Each row is a point on a landscape with many peaks, with its height.
A climber steps from a point to the highest of its 3 nearest points, and stops where none of them is higher. Distance is the straight distance between rows; heights are no part of it.
gusip height 17.4: [ -3   4   7  -5   8 -10  -9  11   2   5   5   1]
tizus height 50.7: [ -4  -4  -4 -16  26  -1  -4  21  -1  12  36  -5]
rogil height 31.8: [  0  -9   0 -15  14  -5   0  12   2   7  22  -8]
sabo height 61.1: [-14  13   7  -8  42  -7 -23  29  -3  16  25  12]
Dol height 42.4: [ 13 -25 -18  10 -23   6  27 -17  15 -28  -9   0]
Motuz height 13.2: [  5  -2   7  -3 -24   5   5 -15 -12  16  -3 -22]
faniv height 79.0: [-15  41  24  27  26  -5 -44  14 -10  32  11  -4]
vali height 10.1: [ 18 -25 -10   7 -41  19  36 -28   1 -12  -3 -20]
kodeg height 0.3: [ -1  -2   7  -8 -12   6   0  -2 -12  32  21 -35]
loma height 16.1: [  5 -22 -13  -1  -5  -4  14   2  15 -19   4   0]
Zad height 19.2: [ 15 -25 -12   8 -33  14  30 -24   7 -20  -4 -11]
Tikuv height 71.3: [-12  29  19  13   8  -4 -29   7  -8  30   4  -9]
zok height 35.4: [ -7  -1  -2  -2  19 -19  -9  17  11 -20 -17  27]
Zir height 0.7: [ 14 -28 -11   4 -20   3  26  -8  11 -19   4 -11]
Vuv height 66.4: [ -8  28  19  11   2  -5 -27   1 -10  22 -10   1]
daf height 68.2: [ -9  41  22  29  -9  10 -31 -10 -19  49   2 -25]
Bege height 58.8: [  8 -31 -18   2   3  -6  23   7  25 -29  14   7]
Sibu height 64.2: [-12  22  13   3  34 -16 -32  24   5   4   1  24]
pofu height 53.5: [  3 -17 -11   0   6 -10  11   5  17 -26  -9  15]
vobif height 76.5: [ -8  34  20  21   1   4 -32  -1 -15  43   8 -21]
buvo height 84.4: [  4 -16  -2  -8   0  -5   9   8   3  -3  12 -11]
Supop height 65.5: [ 11  -8 -12   3 -22   9  19 -22   0 -22 -24   6]
vabil height 58.4: [-10  22  16   9   0   0 -23   0 -13  41  10 -21]
fariz height 56.3: [ 11  -5  -4  -3 -35  14  21 -29 -11  -5 -15 -10]
lurof height 14.8: [  3  -9  -1  -4 -12  -6   3  -2  -1  -4  -4  -4]
Fofo height 73.1: [  7   9  -4   0 -22  16  17 -26  -3 -19 -39  15]
feg height 59.2: [  3   6  -2   0 -10   1   1 -12   1 -20 -37  23]
dizol height 40.0: [ -3  25  17   8 -11   4 -19 -12 -15  11 -22   5]
Fuvob height 53.0: [ -7  22  15   5   5  -7 -21   3  -7   4 -19  10]
Gup height 47.0: [ -6   0   4 -15  22   1  -6  18  -3  25  39 -16]
gel height 60.6: [ -2  -3  -8   4   1 -10   6  -1  14 -30 -30  30]
finot height 52.0: [-17  21   8  -5  57  -4 -31  30   0  11  27  24]
guvo height 18.9: [ -2 -11  -1 -12  21  -9   3  18   4  -1  21  -1]
pon height 68.8: [  7   5  -2  -1 -26  13  10 -22 -11  -9 -23   2]
moz height 53.6: [ -8  -4  -5 -21  43   0  -9  28  -2   6  39   8]
tet height 67.4: [  1 -28 -23   3  15 -12  19  15  29 -37  11  15]
kulos height 81.1: [-11  18  13  -3  20  -5 -23  17  -6  26  18  -7]
gura height 3.3: [  5 -10  -1  -5 -13  -1   8  -4   0   3   4 -12]
gid height 63.3: [  4 -15 -15   5 -16   5  20 -15  11 -30 -25  13]
mulog height 50.5: [  0 -23 -18 -10  26  -8  14  20  17 -23  23  12]
Vetem height 46.4: [ -5  -5  -1  -9  27 -15  -6  22   7 -11   6  17]
zigoz height 64.9: [  5 -10 -14   7 -13  -2  16 -11  12 -31 -28  23]
lovu height 70.5: [-12  23  18   3  28 -11 -27  18  -3  14  11   6]
lomif height 63.4: [  1  -2 -12   5  -6  -4   9 -10  11 -32 -40  33]
Badil height 77.1: [ 11  18   4  -5 -33  26  13 -35 -22   7 -28  -6]
mez height 16.2: [ 11 -16   2  -3 -29   7  14 -16 -10  12   8 -31]
zilu height 27.9: [ 14 -18  -5   1 -24   7  19 -15  -1  -3   4 -22]
dosur height 35.8: [ -4   9   7  -2   9 -11 -15   8   1  -4 -14  15]
sedat height 29.3: [ 11 -33 -25  16 -13   1  33  -4  29 -35   1   8]
tutam height 74.7: [  8  18   0  -2 -27  28  20 -34 -17  -6 -40   8]
fufif height 19.3: [ -5   6   6  -7   6   4 -11   9 -15  42  35 -34]
tos height 41.6: [ -5  20  16   4 -13   2 -16  -9 -13  21 -12 -11]
bepef height 9.7: [ -3   1   9  -6   4  -5  -9   9  -3  15   7 -11]
tobod height 44.7: [ -6  17  14   4 -16   5 -16  -9 -16  33   1 -22]
venu height 4.6: [ -3   3   8  -5   0  -1  -9   6  -8  27  20 -24]
punek height 53.7: [-11  11   7  -7  20   1 -16  14 -11  37  36 -25]
balek height 59.5: [ 14  -4  -6  -2 -36  29  28 -37 -11  -6 -22 -11]
Bunem height 68.0: [  3 -20 -21   8  -5  -8  18  -3  24 -43 -19  23]
zorel height 77.7: [ 10 -15  -6   2 -23   3  21 -16   0 -10  -6  -9]
fod height 27.2: [ -2 -14  -8  -5  14 -13   6  14  12 -17   2  10]
suboz height 56.6: [ -8   4   1 -11  41  -9 -15  28   1   0  20  15]
mebiz height 72.6: [  1  -4  -2  -1  -8  -5   1  -4   1 -12 -17   8]
ner height 40.8: [  1  24  16   6 -18  10 -13 -19 -17  17 -22  -1]
vaz height 31.3: [ -3   6  10   0  -3  -5  -6   0  -5   4 -14   6]
mesok height 53.1: [ -9  -7 -14 -26  47   5  -7  31  -3   5  45  16]
raka height 73.3: [  3 -27 -25   8   7 -10  21   6  30 -42  -2  20]

For each start below, name the point where the climber stops.
zok => kulos
gusip => vobif
bepef => buvo
Zad => Badil
dizol => vobif
mulog => raka
Motuz => zorel
tos => vobif
Supop => Badil
ner => vobif

Call two points neighbours if one is among the 3 nearest of the other. Go from one point of each pair to the other, from neighbour to neighbour, staying as high as possible. Name the lowest point that can't be avoided.
faniv, mebiz => vaz
raka, zorel => fariz
mebiz, raka => feg
zigoz, Badil => gid
vobif, kulos => Tikuv
vobif, buvo => rogil
